Each row is a point on a tangle of strands that fork, close into loops and nearly touch. The rows are in no order.
In the rows, 128 means zero.
Two points are linked if the straight distance between their rows is under 144. Some points are linked to none.
Z413: [152 128 144 147 128 143 119 135 137 107 132  75 121 119  98 102 135 135
 181 114 115 161 140  94 123 122  66 104 111]
Z881: [167 162 125 147 145 203  85 121 156 111 163  94 157  87 118  71  67 103
 141 102 106 146  95 156 123  93 147  73  93]
Z43: [123 125 105 119 101 128 100 107 128 187 101 136  84 165 142 148 143 121
 134  96 128 130 144 112 150 170 100 186 150]
Z110: [120 138 162 164 139 134 105 127 136  43 180 135 138  96 106  93 123 124
 126 101  88 176  71 121 125 145 112 137 168]
Z532: [ 97 113  99  82 126  77 148 135 121 199  86 124 137 165 132 150 154 136
 125 143 167  98 119 100 122 122 143 103 121]
Z502: [155  90 111  89 173 125 140 129  66 202 158 117 136 113 169  96 128 167
 138 152 143 168 124 148 109  83 126  94  84]
Z273: [171 172 102 157 125 138 128 108 130 148 133 112 126 168  92 187 139 104
  86  74 122  62 106 141  98 114 160 162 111]
Z744: [114 114 109  76 143 174 127 120 101 198 112 125 149 131 120 153 126  72
 123 129 135 117 125 127 136 212  94 124 151]
Z688: [149 137 120 149 129 217 101 125 135 146 127 136 133  98 160 124  96  81
 112  93  79 138 123 166 118 157 152 134 164]
Z451: [111 127 154 136 158  71 110 140 114  97 178 136 157 116 125 100 121 149
 136 135 112 146  91 122 113 101 120 134 146]
Z379: [168 120 159 179 103 141 111 179 207 123  56 111 123 119 151 113 159  95
 150 154 133 142 171 152  97 127 126 104 103]
Z568: [164  87 100 147 101 137  85 131 165 101 106  98 102 110 133 116 144 114
 173  88 127 175 150 135 148 156  91 108  97]
Z260: [131  71 116 144 138 135  58 151 121 118 124 169 116 114 173 116 110 106
 173 114  76 184 120 126 106 113 146 126 165]
Z71: [153 105  93 120 112 187 164 148  97 111  98 131 104 133 134 170 164  86
  88 105 117 139 121 133 109 199 133 116 180]
Z418: [165 105 100 116 166 137  89 103  86 136 168 144 156 112 101 121 113 116
 131  86  39 187  61  85 118 121 150 123 154]
Z730: [138 116  87 116 100 151 130 122 111  61 132 115 117 116 105 125 147 104
  91  80 126 150  98 123 151 218 117 118 162]
Z144: [ 87  65 127 109 135  86  97 139 131  67 169 166 111 133 180  69 119 161
 152 142 163 175 144 170 137 120 117 121 154]
Z896: [184 108  94  89 166 134 152 139  70 176 117 146 149 128 105 166 152 117
 101 117 107 142  69 138 109 125 161 113 121]
Z150: [115 161 127 158 117 159  92  76 111 152 146 127  98 157 112 137 117  90
 110  57 108 137 110  97 130 182 102 182 174]
Z185: [122 134  85  91 143  93 113 135 109 182 116  90 133 155 141 105 106 144
 151 129 165  92 107 108  97  83 156  76 105]
Z807: [172 107  98  63 168  79 127 112  70 105 157 166 195 113 131 108 118 155
 118 136 140 143 155 146 154 154  90  95 137]
Z316: [117 113 189 170 125 157 118 139 142 188 129 128 143  75 172 135 135 119
 149 144  98 145 169 170 145 129 109 154  85]
Z588: [135 128 106 138 112 167  66 116 135 164 102 123 124 107 156 137  67  70
 143  94 110 119 152 140 156 177 126 126 127]
Z799: [ 82 104 129 142 103  96 138 104 165 195  89 142 147 121 130 182 175 179
 104 150 117  98 170 130 151  83 140 155  68]
Z208: [135 144 128 121 170 103 140 139  91  85 193 111 114 111 141 102  90 176
 151 136 121 118 129 136 110  56 134 112 126]
Z745: [169 117 139 146 131 152 113 184 171 109  72  95 140 133 127  74 146  97
 157 144 132 155 131 129  58 143 120  81 152]
Z329: [134 170 134 107 147 156 140 115  82 174 147 122 150 121 132 153 113 105
 120 120  96  94 160 111 123 178  60 157 173]
Z854: [157 174 155 167 109 191 135 153 176 165  67 117 127 170 145 122 109  70
 107 151 153  96 183 155  79 145 128 135 151]
Z940: [101 154 149 116 152 102 138 122 116 150 133 125 100 189  85 122 153 122
 116 132 146 134  67  79  97 152 120 179 178]
Z228: [171 111 108 107 140  80 136 130 111 181 128 151 139 134 130 140 181 151
 106 115 143 143  80 178 135 112 165 152  71]
Z613: [ 99  90 122 146 127 135  74 138 118 125 125 146  97 124 158 113  89 118
 173 113 125 150  91 137 119  81 189 116 111]
Z968: [134 159 208 202 128 185 139 123 161 173 134 127 130 123 124 156 149 106
 124 127  95 146 148 156 107 110 105 189 116]
Z769: [120 137 141 128 131  75 168 102 124  90 179  99 161  94  94 141 138 194
 131 133 125 100 148 118 164  80 118 116  56]
Z33: [110 107 107  67 140  85 123 115  97 100 141 182 170 120 127 120 134 118
  98 147 155 131 124 144 170 212 119 125 159]
Z698: [102  96 128 139 125 173  81 142 149  81 140 156 144 108 152  97  66  95
 128 129 117 133  84 170 136 106 212 103 134]
Z49: [ 86 116 161 147 110  87  77 147 183  86 136 141 128 131 163  62 126 129
 127 135 171 155 117 160 147 145 121 146 153]
Z560: [199 136  78 101 147  83  99 137 105 118 152 129 159 111 155 111 132 154
 146 108 114 120 169 150 120 113  89 104 109]
Z474: [189 182  87 112 135 122 121 143 138 129 103  66 113 150 104 101 116 131
 146 110 152  90 107 104  82  97 142  84 106]
Z50: [ 87 106 139 134 122 117 139  72  89 147 169  95 152  95 124 135  91 174
 161 137 126 103 163 100 164 101 130  91  38]
Z257: [135 153 138 116 149 139 149 178 143 112 128 121 172 131 137 116 129 117
  79 162 141  77  84 179  71 110 181 106 163]
Z169: [124 136 100 109 108 114 122 111 103  67 153 170 132  96 170 125  82 152
 122 106 139  95 136 190 173 142 194 152 120]
Z591: [137  79  98  88 131 124 152 149 100 162 103 143  91 122 190 127 145 148
 151 144 166 160 147 154 134 105 143 106 114]
Z138: [152 165  91 119 109  98 127 109  74  98 153 156 119 115 154 154  96 145
 115  87  96  91 145 133 155 146 128 164 154]
Z403: [152 137 122 138 144 132  98 131 153 104 140  67 111 153  95  73 120 142
 175 116 152 135 117 122  94  70 124  71  72]
Z830: [110  91 139 124 106 114 173 150 122 105 103 186  72 144 140 161 191 137
 124 143 136 167 107 123 136 137 132 161 157]
Z375: [118  52  95 121 109  88  79 111 168  85 115 144 101 111 150 129 122 108
 160 105 148 170 148 158 181 169 139 129  91]
Z83: [143 135  96  87 122 132 132  87  83 164 146  94 143  99 121 131  96 154
 163  97 128 115 156 123 186 141 109 126  60]
Z629: [155 156 168 207 100 175 154 118 156 120 103 129  77 153 109 174 155 128
 111 112  92 136 156 118 102  97 133 200 134]
Z253: [119 101  87  94 113 150 119 107 102  59 143 121 123 108  95 122  99 117
 161  93 136 137 112 105 167 181 117  89 120]
Z869: [ 41  77 144 127 114 116 179 130 138 104 121 131 103 134 151 121 148 159
 154 177 165 128 148  80 121  97 134  73 122]
Z878: [112 131 112  98 142  80 135 128  98 122 129 137 186 133  70 171 133 101
 121 126 116  77 102  95 128 168 120 101 132]
Z743: [172  92 109 113 145 101 111 164 132 130 105 126 186 126 108 133 181 101
 110 123 111 157 100 126 103 172  88  88 150]
Z242: [109  84 151 133 120 143 124 148 152 163 117  99  95 121 185  74 145 159
 167 156 163 184 153 146 122 108 119 124 105]
Z719: [ 54  82 147 159  98 111 125 132 174 155  64 116 102 163 149 108 125 134
 155 169 172 128 135  84 108  86 179  73 108]
Z92: [141 107 115  94 141 194 168 166 101 157  99 128 151 105 145 163 139  90
 117 149 117 111 136 158 110 172 127 102 148]
Z484: [142 143  96 121 128 124 117 109 118 138 131 125 163 167  91 176 137  90
  77  82 132  68 112 133 109 185 124 148 159]
Z362: [140 130  77 101  93 137 107 107 118 134 110 118 109  97 168 141  76 126
 168  96 129  97 197 138 185 159 109 123 103]
Z533: [104 145 148 124 123 134 206 145 146 135  67 117 128 126  98 183 172 155
 131 179 109  91 180  71 116 102 104 119 134]
Z361: [ 56 129 141 105 119 117 138  99 127 149 140 162 115 173  94 163 167 110
 108 155 160  88 118  96 138 160 116 180 149]
Z96: [131  85 171 173  98 133 130 164 180 116  97 131 128  80 164 150 172 125
 153 156 110 152 185 163 146 126 103 135  90]
Z48: [113 148 151 143 165 125 156 119  85 114 179 149  98 141  77 169 149 114
 105 121  95 137  64  88 104 144 127 181 178]
Z62: [131 141 147 153 142 165 101 170 151 117 129 136 153 109 175  96  93 108
 110 166 128 106 105 176  82  74 195  85 125]
Z381: [ 64 157 187 156 101 147 168 129 162 131  97 132 136 128 122 157 132 138
 103 202 131  83 189  97 134 101 109 126 134]
Z576: [129 123 126 110 136 137 207 169 104 119  99 126 149 102 128 185 152 118
 138 155 122  84 149 123 108 118 130  72 125]
Z863: [109 137 157 119 100 104 148 144 166 103  82 124  99 155 125  82 164 153
 139 164 158 150 153  89 120 153  93 154 174]
Z545: [164 136 130 126 154 176 129 106 127  94 194 117 172  82 102  98 125 116
  96  90  41 177  68 115 119 146 139 120 185]
Z704: [ 87 182 151 131 117 112 160 105 145 137 124  71 109 146  92 107  98 183
 115 160 160  93 130  70 140  77 131 126 114]
Z853: [ 64 132 134 102 107 116 161 102 131 109 149  94 113 124 145  90 112 197
 137 164 169 109 165  84 157 102  96 105 124]
Z372: [135 179 172 157 149 120 151 104 151 149 136 106 109 191  62 145 142 137
  99 128 138 105 123  84  81 114 124 209 167]
Z922: [150 189 115 125  91 118 118 106 158 139 113  94 131 130 114 122 117 168
 116 111 130  83 170 119 170 120  82 157 113]
Z571: [148 197 151 194  93 109  86 158 197  82 109 132 148 159 139  75  88  95
 108 148 147 134 149 149 129 113 121 113 138]
Z646: [ 78 180 205 176 121 167 171 132 134 159 129 124 114 157 154 118  81 126
  96 198 150  96 166 122 107  85 142 148 149]
Z674: [ 84  39 125 101 141  86 109 106 126  82 152 179 124 105 160 111 132 134
 149 154 162 190 158 160 179 173 130 112 109]
Z721: [141 208 165 165 121 109 124 108 170 138 124  88 121 160  75 105 111 158
 105 135 134 113 129  97 134  92 107 173 123]
Z111: [131 191 175 178 134 165 145 132 157 176 106 126 128 195 117 124  97  90
  96 153 165  99 137 143  72  82 173 162 136]
Z34: [ 98  93 159 149 143 184  99 140 112 154 131 182 133  92 172 146 103  83
 140 135  62 153 119 148 112 142 156 151 170]
Z866: [170 133 114 142 161 138  50 135 172  90 173 115 151 120 114  68 117 127
 142 106 120 137  94 167  93  76 154  74  71]
Z206: [147 190 112 163 119 173 122  86 108 112 161  96  83 136 109 122  94 115
  96  50 112 126  80 127 132 143 145 166 153]
Z189: [ 79 120 175 161 112 121  74 134 192 160 118 143 135 133 163 114 114  82
 107 145 154 130 144 174 152 167 127 161 135]
Z800: [152 102 133 135 126 104 157 183 144  61  96 124 144 137 106 131 186 114
 137 141 128 145 115 110  82 149 104  83 161]
Z147: [130 132 146 134  90 148 131 131 187 147  80  91  82 145 134  76 153 159
 134 134 164 164 137 134 142 134 122 169 119]
Z222: [137 122  98 103 127  59 155 118 114 186 103 164 145 150 124 195 178 153
 108 120 125  96 131 128 142 102 141 149 102]
Z523: [132 143  97  77 135 139 157 146  99 105 146 136 165 102 166 115  92 141
  97 144 145  73 125 187 129 132 175 112 141]
Z555: [176 204 134 183 123 170  98 156 159  65 140 110 138 119 137  71  62 101
 133 135 124 137 138 142 107  90 123  76 129]
Z211: [ 99  79 101  83 144 110 137 113  86 106 138 138 162 114  96 141 118 127
 153 130 138 128 109 118 148 144 158  72  92]
Z509: [ 44 106 105  88 101 119 170 102 138 141  95 178  97 138 129 172 166 123
 127 163 160  94 157  94 177 164 123 135 139]
Z352: [125 172 147 100 146 107 152 108  90 162 180 121 131 123 119 121 131 159
 110 128 123 124 123 115 156 151  72 190 144]
Z404: [134 189 143 163 110 102 143 115 118 102 143 150 103 139 127 182 108 149
 108 120  90  69 166 105 136  97 114 192 166]
Z525: [138 109 120 108 176  80 186 127  65  96 175 136  81 128 105 147 126 184
 161 137 120 160 116  90 129  54 125 107 127]
Z826: [100  71 103 104 100 111 136 113 125 158  94 184  81 138 135 184 166 112
 136 125 140 146 136 124 179 178 131 160 119]
Z656: [213 122  87 101 182 102 120 113  66 146 173 137 116 116 134 113 131 174
 151 101 106 172 125 144 121  64 105 118  83]
Z11: [104 142 148 156  99 153 129  89 161 175 120 134 124 156 103 187 137 139
  97 121 143  85 151 144 154  89 144 197  86]
Z291: [143 140 107  99 177 120 121 121  72 167 162 117 141 127  92 141 100 130
 128 107  94 124  47 111 109 102 176 134 121]
Z387: [125 153 156 165 104 163 146 136 143 102 126 111 115 116 105 140 115 115
 126 118 129 118 103 146 143 112 150 129  98]
Z972: [162  55  65  96 133 104  88 133 115 133  90 149 139 140 107 144 152  94
 120  98 127 175  87 113 133 179 133  81 137]
Z454: [119 115 183 149 127 115 169 175 136  70 121 147 106 125 127 116 193 138
 133 165 124 178 110 116  98 141 102 150 172]
Z280: [122 144 123  81 126  68 170 104 107 115 159 127 154 114  91 137 160 177
 113 140 141 119 136 102 182 145  76 141 105]

A piece is two or more points that can be reached from each other along the links. Count, over all rows, the pieces, the separate loops (a circle has one, a figure eight two, a Y none), the forks (points with three links) and the tips (points with one).
pieces -> 3
loops -> 0
forks -> 8
tips -> 14

A fork is a point with three links, a tip a point with one. Leave the first point through the second and follow the links. Name the first fork or tip that comes.
Z698, Z613 -> Z92
Z50, Z83 -> Z404
Z33, Z807 -> Z454
Z525, Z208 -> Z222
Z454, Z863 -> Z33
